Each row is a point on a landscape with many valleys, with its height.
A ball rolls from a point to whichever of its 2 nearest points has the largest drop for the distance, and stops where none of them is lower. Distance is the straight distance between rows; heights are no part of it.
Sipin: [140 177  95 108 158 180 132 125  82 135 160 134 115 140 149 116 173 144
 150  74 135 111 120 110 138 112 108 143 100  68  70 103  84 120 110 150]  (h 411)
Roka: [108 148 157 145 117 101 163 109 133 160  61 165 163 120 141 158 133 111
  78 147 116  78 173 126 120  69 170 120 124 142 144 147 124 159  84 131]  (h 368)
kon: [149  97  89  92 164 153 122 117  94  88 181  91 108 148 102 129 121 184
 187  89 140 145  86 145 136 165 105 133 106 105  97  99 111  91 132 143]  (h 344)
lub: [ 99 139 182 179 102 121 126 124 135 100  98 151 142 121  83 109 129 152
 106 175 151 119 158 123 116 149 167 129 164 171 130 104 129 118 130 129]  (h 256)
Bemur: [126 144 136 136 141 145  92 155 131 124 163  91 108 148 136 104 145 131
 118 119 133 122 135 129 119 175  88 149 110 123 130 133  96  89 149 143]  (h 285)
Zemot: [120 125 126 131 124  73 194  99 138 167  54 178 173 108 139 179 105  94
 100 150 108 108 135 128 142  44 176 107 136 139 146 146 166 189  87 125]  (h 398)
posib: [ 80  75 128 104 126 139 139  97 153  97 140 120  81 190 114 134  97 215
 163 129 109 160 153 126 103 206 150 141 137 222 141 137 153 105 118 115]  (h 94)
ful: [131 113 183 213  97  88  77 161 155 106 137 147 134  97  98  95 124  97
  85 170 162 166 141 120 122 150 142 127 165 177 153 126 143 117 181  87]  (h 170)
vapo: [100 159 178 155 113 126 149 116 129 153  56 156 155 133 130 141 143 132
  73 149 118  60 192 126 111  99 171 133 127 154 140 137 107 132  85 132]  (h 350)
vubu: [104  95 168 148 119 107  86 163 173 105 159 115  85 152 113 109 117 134
 113 151 144 156 141 109  95 184 144 149 150 199 167 146 165 101 159  88]  (h 234)
zok: [167 121 120 133 138 124  82 161 114 105 166 103 126 106 112 106 131 101
 140 127 149 147  85 133 147 133  95 114 124  81 127 108 121 112 161 134]  (h 440)
tis: [ 87 105 179 140 133 101 161 114 123 124  58 175  89 127  97 137  62 178
 124 145 145 127 168  67 121 145 225 120 183 195 148 126 193 187  91 104]  (h 214)
rilid: [136 178 117 140 132 175 130 118 100 117 148 114 150 111 111 117 162 153
 147 117 134 123 120 147 132 138 109 132 126  96  74  91  85 104 134 160]  (h 212)
Boge: [154 179  55 119 127  92 160 120 139 176 107 191 145 113 203 159 158  57
  76 103 103 102 168 121 133  42 110 120 112  69 134 152  90 192 107 116]  (h 496)
Sulu: [113 106 152 136 103  87 150 113 136 114  94 155 149 118 101 143  98 110
 124 169 147 122 123 115 126  84 180 110 149 135 147 126 171 164 118 113]  (h 229)
ninis: [132 136 144 162 138 141  78 161 145 108 173  89 111 135 111  95 141 141
 125 134 134 153 133 148 122 203  81 147 129 153 133 118 108  74 175 135]  (h 318)
libo: [133 128  93  83 190 164 101 149  92 142 172 101  74 175 164 110 148 165
 140  50 132 133 119 110 145 158  80 158  78  95 104 143 109 100 119 145]  (h 163)
tusur: [110 180 151 154 106 146 136 119 122 138 103 138 165 115 132 128 165 120
  93 145 130  85 162 137 115 107 138 132 128 118 113 120  84 120 117 145]  (h 311)
Suke: [ 78 107 155 119 120 157 153 103 143 134 105 120 114 177 126 129 114 199
 134 133 104 111 159 126 107 171 156 139 127 195 137 145 144 112  89 134]  (h 179)
Kofug: [125 128 130 112 125 132 133 137 134 152 130 110 128 134 166 136 128 106
 107 126 119 110 127 112 126 100 122 120 104 114 146 162 122 142 109 133]  (h 308)
pupor: [114 102 128 120 126 142 123 121 139  89 165  96 108 159 102 121 118 178
 157 138 132 143 120 138 112 180 124 135 129 157 126 119 126  95 138 131]  (h 635)
noke: [ 98 157 145 100 126 174 192  81 118 159  96 131 155 134 136 157 147 170
 144 123 109  81 144 131 111  95 162 138 126 135  89 132 127 131  67 143]  (h 457)
ruli: [159 136 115 127 176 138  65 182  95 118 180  95  91 131 130  93 147 130
 127  90 154 156 109 129 149 172  60 149 110  87 115 116 105  87 170 151]  (h 377)
vona: [133 125  96 112 154 164 130 102 104  89 173  95 119 152 102 124 137 197
 175  93 132 144 112 154 134 183 102 139 109 127  82  98  85  80 136 154]  (h 283)
taz: [181  81  94 109 119  63 104 148 142 112 133 133 137 101 119 133 104  37
 148 131 141 136  68 133 151  80 119  91 122  65 154 126 156 156 159 100]  (h 527)
paf: [102 182 119 137 133 190 133  99 116 126 140 109 134 154 124 110 171 181
 136 100 113  97 161 150 118 179 107 159 106 136  78 106  60  80 123 156]  (h 492)
pemu: [125 171 156 165 120 148  74 166 132 145 134 107 118 133 152  93 157 100
  79 125 128 106 180 135 111 179  75 167 117 131 145 142  70  85 166 138]  (h 396)
ratig: [166 111  64  77 137  99 163 131 125 166 109 146 137 109 175 163 110  60
 152 101  99 132  72 122 167  52 119  90 112  72 141 149 158 188 113 117]  (h 473)
gobam: [154 106 122 145 109  58 117 140 155 124 129 141 156 105 135 136 117  51
  91 153 143 132 116 130 139  77 130 107 125  96 158 144 133 155 147 104]  (h 530)
Disu: [139 103 122 102 146 138 110 147 128 115 171  84 102 147 130 122 120 139
 148 117 135 134  99 123 125 147 105 130 107 112 132 137 133 110 129 132]  (h 267)
geri: [108 137 141 113 116 145 155 114 128 144 115 120 143 134 141 143 130 133
 123 137 119  97 130 122 117  99 147 120 118 127 130 144 128 138  92 138]  (h 357)
vavi: [149 179 128 189 125 186 106 151 104 118 144 108 156  84  84  92 138 154
 148 127 131 174 133 180 145 161  72 103 135 115  83  94 103 106 159 154]  (h 130)
dul: [157 154 151 210  99 136  97 153 123 119 126 131 177  59  84  97 125  96
 120 162 146 176 125 170 149 124  98  88 151 114 115 107 126 129 174 127]  (h 129)
Segif: [ 90 101 120 103 133 156 150  81 144  99 146 105 108 187 111 132 118 212
 165 115 113 134 148 147 106 197 131 145 114 188 112 127 111  87 115 138]  (h 113)
Nogon: [106 172 159 149 105 135 133 124 126 152  83 144 156 128 148 136 159 113
  74 142 118  66 186 130 110 101 144 137 117 132 137 139  84 127 103 134]  (h 333)
Notov: [104 175 160 160 106 154 135 117 122 123 108 130 164 116 109 118 159 142
 107 154 132  97 155 144 116 131 137 133 137 134 107 108  90 107 123 150]  (h 290)
Lunaz: [143 124 120  80 181 153  98 172 120 178 152  91  65 157 193 109 135 122
 108  70 121 134 135  96 128 153  69 158  85 106 146 184 128 113 137 144]  (h 155)
rupup: [107 104 142 111 151 139  96 145 172 129 166  82  78 188 140 115 124 159
 133 113 109 136 148 132 101 210  99 161 106 186 153 158 137  76 148 124]  (h 515)
Bulon: [108 105 159 142 112  86 155 118 140 138  78 157 146 127 124 149  96 113
 100 160 130 116 141 108 128  82 181 111 139 157 161 147 168 173  98 117]  (h 203)
nit: [156 176  85 114 127 111 140 124 115 137 127 160 154 103 152 146 154  64
 124 117 131 111 113 123 144  57 120 106 121  53 104 115  99 156 125 132]  (h 150)
Tulek: [134 166 139 142 106 121 152 104 117 114 106 148 182  86  93 139 143 104
 134 164 146 114 112 150 135  80 149 113 153  96  97  94 122 133 132 142]  (h 128)
teso: [ 94  79 162 132 107 106 124 137 144 105 124 135  96 141 105 128  86 154
 130 157 143 153 134  92 111 147 182 126 160 187 163 138 191 150 121  89]  (h 208)
fazab: [117 193 105 139 148 199 122 113  96 131 151 115 124 149 132 104 178 176
 137  79 119 109 154 139 126 174  95 162  98 112  68 100  53  86 130 159]  (h 469)
zisu: [121 130 190 196 103  98  81 162 156 130 115 136 136 124 130 103 139  93
  57 161 144 115 180 125 106 153 127 147 139 171 168 147 108 106 158 106]  (h 262)
Deka: [103 121 180 173 116 118  77 161 169 111 143 121 103 150 110  97 135 135
  98 154 136 139 163 124  98 201 125 156 150 201 160 133 133  84 164 103]  (h 245)
Tose: [127 174 102  92 141 185 171 106 101 182 129 141 127 135 185 147 163 131
 146  83 100  97 137 100 129  76 131 134  96  92  89 140 105 151  78 137]  (h 366)
zuzuv: [157  99  93  73 158 144 120 138  95 118 166 102 109 135 131 130 119 133
 176  90 133 130  70 122 146 113 111 115 105  68 115 118 141 127 112 135]  (h 353)
maki: [128 166 118 128 173 164  76 157 108 138 165 100  83 165 153  89 161 146
 116  75 129 122 157 128 130 201  58 179  94 113 114 127  78  75 162 153]  (h 450)
dos: [172  77 112 117 115  89  92 146 133  99 149 120 132  99 100 123 103  65
 163 143 146 141  63 131 141 101 127 100 131  81 153 113 164 143 161 106]  (h 501)
nemal: [ 92 154 147 153 115 164 132 100 136 101 123 120 139 148  90 108 150 196
 136 140 118 119 165 162 114 196 125 145 140 178  99  99  86  76 133 153]  (h 533)
kedun: [138 169 132 164 105 107 122 129 126 129 116 148 174  92 131 131 153  76
  87 151 142 114 137 140 132  87 124 112 132  92 122 120  89 139 138 136]  (h 320)
dopa: [165 176  36 109 133  76 168 122 140 161 110 197 153 109 178 167 154  42
 104 103 113 113 136 127 148  34 111 103 123  47 117 133 102 189 119 109]  (h 519)
kidad: [155 128  78  83 140 128 170 125 120 191 110 139 136 109 203 159 125  86
 131  98  84 132  90 108 163  61 119 104 109  97 142 160 144 187  98 133]  (h 422)
ravil: [149  58 104  99 129 131 107 122 125  69 180  93  93 138  83 128  95 170
 196 135 141 167  81 139 114 170 129 126 136 135 136 101 156 111 152 114]  (h 549)
Balu: [131 103 132 126 100  83 141 118 139 110 109 146 157 109 104 145 101  86
 131 165 143 126 102 125 135  77 163 103 142 111 147 123 163 160 130 110]  (h 257)
Ketuz: [140 180  90  96 140 163 168 113 105 191 119 159 129 126 200 150 167 104
 131  87  99 100 143  97 131  55 126 125 100  82 103 147 102 169  87 133]  (h 317)
Bogip: [126  85 119  92 166 141 110 139 151 123 182  72  72 185 139 126 111 177
 156  98 115 153 118 129 115 202  94 148  98 166 143 158 144  88 138 130]  (h 538)
git: [146 180 114 162 135 187 123 125  92 110 146 112 155  93  90 105 154 168
 158 116 132 154 120 168 141 155  92 118 133 105  67  84  90 100 148 163]  (h 168)
Leso: [139 130 104  77 197 165  97 168  98 172 156 105  55 174 192 101 145 144
 117  46 128 134 131  94 140 152  66 167  76  96 126 169 123 111 127 146]  (h 116)
ledug: [123 113 123  84 124 126 208  81 115 167  77 150 165 110 135 183  97 120
 170 142 103 117  86 132 140  49 168 114 148 123 121 130 190 180  87 131]  (h 51)
Riv: [128 102 107 120 121  71 195 102 137 172  58 171 170 107 149 180  91  85
 117 147  95 129 107 129 155  46 171 102 137 138 159 148 185 200  96 121]  (h 416)
gabub: [133 170 105  98 139 171 156 107  96 135 150 125 139 127 138 136 160 140
 158  99 128 103 115 120 127  97 129 133 114  78  73 108  98 125 101 145]  (h 360)
Mizun: [148 194 123 172 110 132 108 142 110 138 125 144 161  88 147 116 167  77
  83 133 137 119 151 138 133 102  98 124 125  81 115 116  65 134 149 145]  (h 346)
Kol: [107 129 150 134 146 137  81 150 169 123 166  87  88 178 130 103 140 148
 121 119 115 129 163 139 102 221  87 169 115 181 148 140 114  63 164 129]  (h 503)
tefu: [167 133 138 144 161 120  58 195 125 127 178  92 101 110 131  92 143  96
 109 114 158 161 119 127 136 169  59 147 121 101 138 133 113  90 190 139]  (h 356)
zis: [121 128 134 111 141 148 112 148 133 138 154  89 106 155 152 117 133 133
 120 115 126 115 129 117 120 149 102 140  99 120 138 156 113 108 124 136]  (h 246)
zozit: [ 84  90 165 126 120 143 149 118 139 149  88 127 104 163 139 134  94 189
 124 143 101 128 149 103 115 162 173 131 137 210 161 155 178 144  86 123]  (h 147)
duto: [163 108 138 169 105  62  90 153 154 119 141 136 152  94 129 119 120  49
  80 155 153 144 120 131 136 102 116 117 134 104 155 143 123 136 172 103]  (h 544)
nima: [140  58  95  94 141 137 122 106 122  65 183  93  86 159  89 136  96 193
 202 121 136 172  93 147 113 189 122 131 126 157 127 105 138  95 153 120]  (h 579)
Fomer: [138 117 106  88 175 153 103 151 108 129 176  87  84 162 148 115 133 154
 144  78 133 133 105 117 136 160  87 145  90  97 116 141 119 102 125 142]  (h 204)
toba: [ 65 108 141 129 121 116 117 101 156  68 126 163  72 172  83 114 111 215
 149 138 127 169 187 126 103 233 169 146 175 243 128  98 133  95 137 105]  (h 563)
pas: [ 71  93 129 108 129 140 139  76 159  94 127 129  88 202 105 128 111 221
 161 123 104 146 176 143 104 220 145 149 130 230 126 127 124  87 120 127]  (h 70)
ruzas: [ 84 113 182 164 115  99 113 140 145  93 102 164  90 137  86 111 102 164
 107 156 156 133 170  85 109 177 197 130 178 205 149 116 161 134 123  90]  (h 236)
Gup: [143  96  87 100 118  84 185 111 138 174  83 152 162 105 164 175  94  72
 135 134  90 138  80 129 166  52 147  97 127 119 161 153 180 198 108 119]  (h 444)
zan: [129 164 166 187 112 136  77 167 138 136 135 112 136 115 134  96 151 101
  81 143 136 126 165 141 116 170  86 147 130 140 143 135  83  93 170 134]  (h 384)
Mor: [128 148 115 108 116  90 185  93 131 141  83 167 181 105 120 177 125  81
 135 151 127 100 113 140 133  39 163 107 141  98 113 122 150 166 103 124]  (h 161)
rafo: [101 155 173 171 103 139 130 120 131 109 105 137 157 120  93 111 146 153
 108 166 141 109 156 141 117 145 146 132 151 154 116 104 109 107 127 143]  (h 272)
ser: [131 123 112 102 126 133 167 121 126 182 104 126 141 119 187 155 120 106
 118 121  91 121 110 114 145  74 133 109 109 122 150 165 146 171  91 136]  (h 371)
bur: [ 94 114 146 109 123 169 158 113 134 160 110 105 123 160 154 137 117 175
 128 124  94 108 137 120 118 141 144 134 110 168 140 160 143 128  82 139]  (h 222)
zunu: [138  70 119 114 111 130 113 123 126  70 166 108 110 123  75 122  97 156
 185 154 148 159  88 137 115 155 144 122 152 132 137  94 162 120 151 109]  (h 523)
batag: [143  84 132 129 110 117 102 139 133  84 163 106 121 117  86 117 106 125
 161 157 149 152  86 130 123 140 138 117 145 122 144 108 159 123 154 110]  (h 500)
fuf: [163 126  83  76 160 135 116 148  89 131 154 130 111 126 147 126 136 101
 159  81 136 125  77 110 156  84 106 112 107  47 107 117 129 141 117 137]  (h 291)
Beme: [103 135 188 185 108 121  84 157 157 124 121 124 124 142 117  98 142 122
  81 156 135 115 174 128 106 179 123 150 143 181 158 134 111  90 154 117]  (h 253)
muvu: [114 106 144 121 117 123 162 121 135 172  86 129 143 126 169 153 109 123
 105 141  96 120 126 114 137  88 157 113 118 157 165 166 162 169  88 132]  (h 414)
sonot: [165 108 140 166 106  94  85 154 140 104 151 122 147  88 102 109 120  73
 120 159 153 156  95 136 140 118 118 108 143 103 146 116 137 127 175 112]  (h 560)
kup: [ 96 122 187 181 106 102 114 135 142  94 101 164 118 122  80 106 114 148
 102 171 160 131 163 102 116 160 185 128 174 187 144 111 150 131 134 105]  (h 244)
Turi: [ 96  81 161 133 118 109  94 159 168  99 157 122  71 157 111 116 103 152
 125 146 140 169 139 100  92 186 161 147 159 215 170 147 189 116 147  74]  (h 227)
Sufa: [166  65  96  67 154 127 109 145 104 111 165  94 100 129 118 130  97 123
 190  99 133 140  54 127 143 119 112 109 110  77 136 120 167 134 124 125]  (h 408)
fupet: [115 128 190 201 104  82 101 146 148 124  90 162 145 119 118 114 129  98
  54 167 149 104 182 119 115 128 158 131 143 168 163 137 113 127 139 107]  (h 271)
gogir: [ 96 167 164 118 122 153 185  87 119 148  78 145 160 128 123 153 152 156
 123 140 122  70 158 133 107  87 170 138 136 139  97 127 120 131  76 144]  (h 479)
duf: [122 103 115  74 131 174 197  83 110 157 124 112 142 131 140 164 101 170
 182 115 103 124  87 129 129  97 152 125 128 124 108 129 167 152  77 140]  (h 207)
pove: [139 124 175 219  92  96  86 152 144 111 129 147 156  79  92  98 125  93
  90 175 157 164 138 137 134 136 133 112 161 154 142 118 134 124 176 102]  (h 162)
luz: [122  68 119  91 149 143 122 131 147 122 172  76  78 178 137 134  95 179
 164 115 112 161 105 123 113 184 113 139 110 171 152 157 165 106 127 123]  (h 561)
Sufum: [165 124  97 105 184 135  61 183  75 113 175 107  89 129 129  94 149 131
 138  77 158 157  91 124 164 149  66 144 109  65 106 108 118  94 158 147]  (h 394)
vares: [168 108 127 145 133 128  76 164 121  93 175  96 120 104  91 101 125 120
 152 135 149 165  83 144 140 159  96 118 135 108 133 105 135 100 172 127]  (h 461)
kop: [152  92  91  73 164 151 121 129  89 107 176  92 104 147 119 130 116 163
 186  82 136 136  76 131 143 138 109 127 103  84 106 112 133 110 114 139]  (h 401)
zakel: [126 144 178 214  97  85 109 134 139 120  94 164 176  90 104 114 136  94
  62 172 152 121 164 135 130 111 147 119 151 145 143 119 109 133 150 119]  (h 282)
Mune: [108 163 126  94 131 181 190  89 112 177 109 129 148 133 161 157 153 154
 145 106  97  86 138 120 119  85 152 134 113 120  91 141 120 141  67 140]  (h 426)
dut: [162  85  77 107 124  60 160 132 158 172 100 146 148 107 181 160  96  52
 102 126  95 146  96 130 165  59 125  96 117 108 176 174 169 197 121 109]  (h 476)
rel: [ 82 116 156 153 113 124 115 120 152  78 129 143  97 154  81 107 121 194
 135 157 136 153 165 126 108 210 159 142 169 213 132 103 135  96 138 112]  (h 556)
sanen: [ 76 109 182 146 127 108 137 129 140 110  78 166  80 149  97 123  85 183
 116 145 142 126 182  78 108 180 211 127 176 212 150 125 173 153  98  98]  (h 228)
bupu: [125 112 137 135 119 108 154 125 140 193  69 142 146 118 192 156 119 105
  69 137  83 111 151 118 139  83 147 121 114 160 179 181 145 175  88 128]  (h 436)
lilu: [151 160 111 124 134 128 108 148 113 132 147 127 127 117 158 119 152  83
 107 114 141 117 121 114 136  98  98 122 111  69 121 129  91 135 136 140]  (h 316)
Kap: [ 86  79 161 127 115 112 114 146 154 110 133 128  76 157 115 124  92 165
 127 146 133 160 141  93 102 177 175 136 159 212 167 147 190 137 125  83]  (h 219)
mezu: [178 182  66 117 143 115 121 145  95 134 134 181 131 106 163 129 168  59
 121  93 141 126 113 110 154  58  97 110 121  34  97 104  90 160 141 135]  (h 206)
gesoz: [136 174 153 192 103 132  90 154 123 137 123 128 157  95 135 103 154  89
  76 146 140 124 161 144 127 134  94 130 129 115 132 126  76 117 159 139]  (h 369)
sonid: [147 133 125 120 131 111 105 156 134 140 144 116 122 124 164 122 135  78
  94 124 137 120 128 115 128 102  99 125 108  89 146 157 107 137 137 129]  (h 351)
Pebu: [136 168 125 133 124 150 122 131 109 121 144 118 145 113 127 119 154 117
 126 126 138 114 117 130 132 115 113 125 120  86 101 108  92 119 132 150]  (h 264)
tib: [103 114 119 100 130 164 168  79 127  98 144 106 129 160 101 138 123 205
 172 121 127 127 129 148 110 164 139 142 124 151  94 113 112  97 110 146]  (h 173)
vib: [128 187 100 123 154 194 129 120  86 135 158 124 116 147 145 110 178 159
 141  77 128 105 140 119 129 139 102 156  99  88  68 102  68 104 116 154]  (h 441)
minob: [143 156  79 120 125  96 158 123 142 186  96 170 147 110 205 160 144  68
  68 111  93 105 166 126 135  51 117 118 107  93 152 171 104 188 100 119]  (h 480)
teg: [146 141 161 210  91 115  97 144 132 114 120 143 175  67  84 103 127  93
 106 173 152 164 128 153 141 121 124  98 156 128 126 109 127 131 171 120]  (h 146)
Rep: [129 142 142 134 109 151 158  85 113  86 115 134 164  91  62 127 131 166
 168 167 147 137 111 163 120 125 150 130 172 122  80  78 136 114 134 147]  (h 166)
nobul: [111 108 124  96 135 175 160 112 125 172 128  94 119 150 172 141 117 168
 141 106  89 122 109 116 132 132 128 130 102 145 134 161 144 136  85 143]  (h 275)
duzav: [139 150 131 123 113 148 155  95 110 102 124 129 169  91  81 134 137 138
 166 153 145 123  98 155 126 101 143 123 158  95  83  84 130 122 128 146]  (h 188)
Tefo: [131 166 102 108 120 100 180 101 130 158  94 168 176 105 147 175 144  78
 121 135 117  96 128 132 134  37 151 110 127  90 112 133 125 167  97 127]  (h 205)
ture: [176 117 103 105 166 124  70 176  90 108 170 106 102 112 123 103 139 105
 146  95 155 150  78 125 158 131  82 123 117  59 118 111 125 109 155 140]  (h 413)
sufad: [110 132 132 106 119 163 168  88 118 106 134 114 145 135  98 139 130 177
 162 137 134 114 119 145 111 130 147 134 137 126  91 106 123 111 105 146]  (h 237)
fomog: [ 77  74 146 111 124 145 149 106 142 125 109 128  87 177 125 136  85 217
 149 134 104 155 150 109 109 192 171 137 149 223 151 143 181 134  97 116]  (h 121)
sof: [160  91 142 151 114 111  74 161 143  89 176 102 114 105  87 104 114 110
 147 155 155 170  87 132 125 156 122 123 149 134 149 112 158 110 178 102]  (h 481)
ruv: [109 145 135 119 159 152  81 142 154 139 159  84  84 189 145 103 148 151
 121  93 107 112 173 141 111 224  74 179  95 161 137 144  94  61 159 139]  (h 488)
Mosum: [144 167 112 125 112 112 150 109 119 124 114 151 177  91 116 148 148  80
 135 143 139 108 105 140 139  65 139 108 137  72  99 101 114 143 130 135]  (h 73)
Debup: [127 136 128 100 155 157 102 158 130 166 146  91  85 161 181 112 140 124
 107  93 115 113 147 108 117 154  85 154  86 118 145 175 110 110 128 136]  (h 199)
roz: [164  81 106  94 127 118 108 134 116  95 155 107 123 111  95 128 104 103
 188 129 141 133  57 133 135 110 127 104 129  76 137 101 161 137 140 120]  (h 463)
Nasup: [111  89 164 155  98  92 100 145 148  92 138 138 112 120  92 116 102 122
 119 169 159 154 125 100 116 140 172 124 165 170 159 127 175 137 150  82]  (h 192)
Fakon: [ 90  95 173 138 118 123 145 128 141 146  82 137 112 149 132 135  95 161
 110 149 114 123 151  96 118 140 180 125 140 197 167 155 180 155  91 117]  (h 165)
davip: [177 128  56  89 134  78 136 137 124 129 115 165 147 101 137 152 128  34
 155 104 132 118  73 134 160  55 115  87 117  35 125 114 133 167 139 110]  (h 546)
dab: [119 152 121  96 131 164 166  99 110 132 138 116 148 127 125 144 144 148
 158 119 127 100 112 130 119  99 139 129 121  97  87 115 115 123  96 144]  (h 307)
zate: [102  93 169 146 117  96 148 128 139 141  76 153 123 131 130 143  86 136
 100 156 126 124 145  93 125 108 190 116 144 185 171 154 188 176  98 110]  (h 184)
nurog: [127 127 135 115 114 161 174  61 108  73 108 138 150  99  56 132 124 203
 186 162 149 149 119 176 110 140 152 149 184 136  62  72 131 107 132 148]  (h 120)
vuni: [ 90 135 163 167 110 140 115 124 148  91 124 132 126 143  86 104 136 180
 126 160 132 134 162 143 112 196 140 139 155 189 126 103 115  89 139 134]  (h 548)
Dalit: [127 159 151 177 100  97 132 120 132 124  96 159 184  90 113 132 147  88
  84 166 144 110 146 142 131  86 144 115 142 113 125 115 104 139 136 132]  (h 301)
suk: [127 186 140 154 136 167  73 163 116 150 138 109  99 144 160  88 166 111
  90 102 125 106 180 132 118 185  62 177 105 116 131 133  63  85 167 148]  (h 412)
bimi: [146 154 145 194 110 162  97 153 121 110 145 113 156  79  77  93 130 137
 139 152 140 177 124 171 140 159  91 101 148 131 109 101 121 110 168 139]  (h 95)
doru: [164  92  91 112 127  56 135 145 164 162 119 139 139 110 180 149 105  45
  83 124 112 140 119 127 150  68 111 107 112  97 173 180 151 183 131 106]  (h 495)
veril: [134 131 113 128 131 166 144  94 110  80 154 104 139 122  78 121 132 195
 178 129 137 150 113 167 126 172 117 133 138 132  80  85  98  90 140 155]  (h 218)
kegez: [122 123 122  94 117 103 197  86 124 147  72 162 169 111 118 179 101 100
 157 152 117 110  98 136 135  42 173 110 148 112 121 126 184 176  97 123]  (h 106)
ruko: [118 144 119 108 181 154  82 145 133 139 169  86  75 188 150 101 147 159
 127  71 117 121 160 133 122 220  61 180  83 141 122 143  92  64 157 148]  (h 471)
nik: [124  93 176 193  96  63  89 149 149  94 131 164 123  97  90 107 106  95
  91 170 171 159 134  99 125 132 180 121 172 171 157 125 169 143 167  71]  (h 180)
sekul: [119 142 134 143 120  78 174 107 139 168  62 175 173 114 148 170 127  94
  75 145 110  89 164 132 131  50 166 115 124 133 151 150 130 175  85 124]  (h 381)
gefan: [179  89  74  90 130  67 124 145 137 127 123 140 136 106 138 146 106  35
 151 115 129 130  66 131 158  66 115  88 113  54 151 135 157 169 144 104]  (h 551)
bik: [130 137 125 133 120 173 167  71 109  77 122 125 155 100  59 125 135 208
 185 150 140 160 128 185 119 161 131 140 166 146  59  76 107  92 140 158]  (h 159)
Parof: [121 190 121 144 145 182  85 149 105 144 145 109  99 154 156  89 170 135
 107  87 121 104 170 131 124 184  69 175  97 110 110 121  60  86 152 154]  (h 429)
koso: [173 153  76  95 156 118 103 158  90 130 144 155 112 117 160 120 154  72
 132  83 145 127  93 105 160  71  94 114 112  35 107 114 110 150 134 134]  (h 243)
bafo: [146 118 152 142 148 120  71 183 152 121 181  85  95 134 126 101 135 111
 114 128 148 150 124 127 114 184  81 154 126 138 150 140 124  80 184 126]  (h 337)
tel: [134 181  95 101 128 131 179 105 118 173 107 164 159 112 173 169 160  87
 126 117 107  93 139 118 129  40 142 114 118  85 101 139 109 167  91 131]  (h 252)
lofen: [125  83 105 107 142 136 121 103 137  69 180  95  91 171  94 129 112 198
 183 120 130 168 118 150 115 206 113 138 120 175 120 111 116  79 154 130]  (h 607)
das: [117 103 127  85 121 151 202  83 112 170  92 129 154 119 146 171  98 148
 170 134  97 124  86 126 136  75 164 120 141 138 122 133 185 173  79 138]  (h 119)
lidaf: [115  91 115  83 133 180 179  93 116 160 132  94 124 148 155 153 102 187
 169 105  93 135  93 125 129 135 138 128 114 149 123 147 156 139  80 143]  (h 293)
Poti: [ 89 171 129 139 126 183 133  86 132 117 126 112 137 167 107 109 163 197
 138 109 101 100 178 163 117 202 112 159 114 168  85 103  60  65 127 153]  (h 514)
Geli: [138 128  96 120 126  99 171 116 142 198  79 155 156 104 204 166 129  86
  76 123  76 115 141 125 149  60 133 113 113 129 166 175 133 190  89 128]  (h 458)
Sokos: [178 126  37  83 140  72 157 136 133 155 109 170 139 109 173 160 121  38
 136  94 112 128  87 129 168  44 108  86 114  48 136 143 141 188 125 106]  (h 511)
Ligi: [160 112 100 123 120  60 124 142 156 142 125 141 146 110 162 143 117  46
  85 133 129 128 123 128 142  70 114 108 114  84 161 161 127 167 137 108]  (h 512)
laga: [ 98  93 171 144 124  89 161 117 125 138  59 169 106 123 118 144  65 149
 115 150 132 137 147  74 131 117 215 113 166 192 164 140 205 199  95 104]  (h 201)
lovet: [149 115  99 114 107  75 148 117 140 122 110 153 169 101 116 155 114  55
 137 145 137 118  90 137 145  57 144  93 130  78 137 121 149 162 134 113]  (h 306)

Call two points neighbours if one is among the 2 nearest of the other. Go from one point of each pair to the other, from neighbour to neighbour, staying as low as possible. Name the highest point that can't be avoided.
Leso / bimi: sonot
pas / bimi: geri
nurog / Mosum: duzav
Mosum / ser: gefan
ledug / pas: lidaf
Kofug / bimi: sonid

Where does a ball stop that starts at each point below?
tefu: Leso
Mune: ledug
kon: nurog
Kol: bimi
vuni: pas
Nogon: pas
Pebu: bimi
nik: bimi
doru: pas
dopa: ser
ruzas: pas
gefan: zuzuv
fuf: Mosum
kedun: bimi
sonot: Leso
davip: ser
zunu: Leso

Two balls start at each pair of points below. Name the first point that both come to, or write -.
Roka / Bulon: zate
pemu / lilu: bimi
Balu / Nasup: -
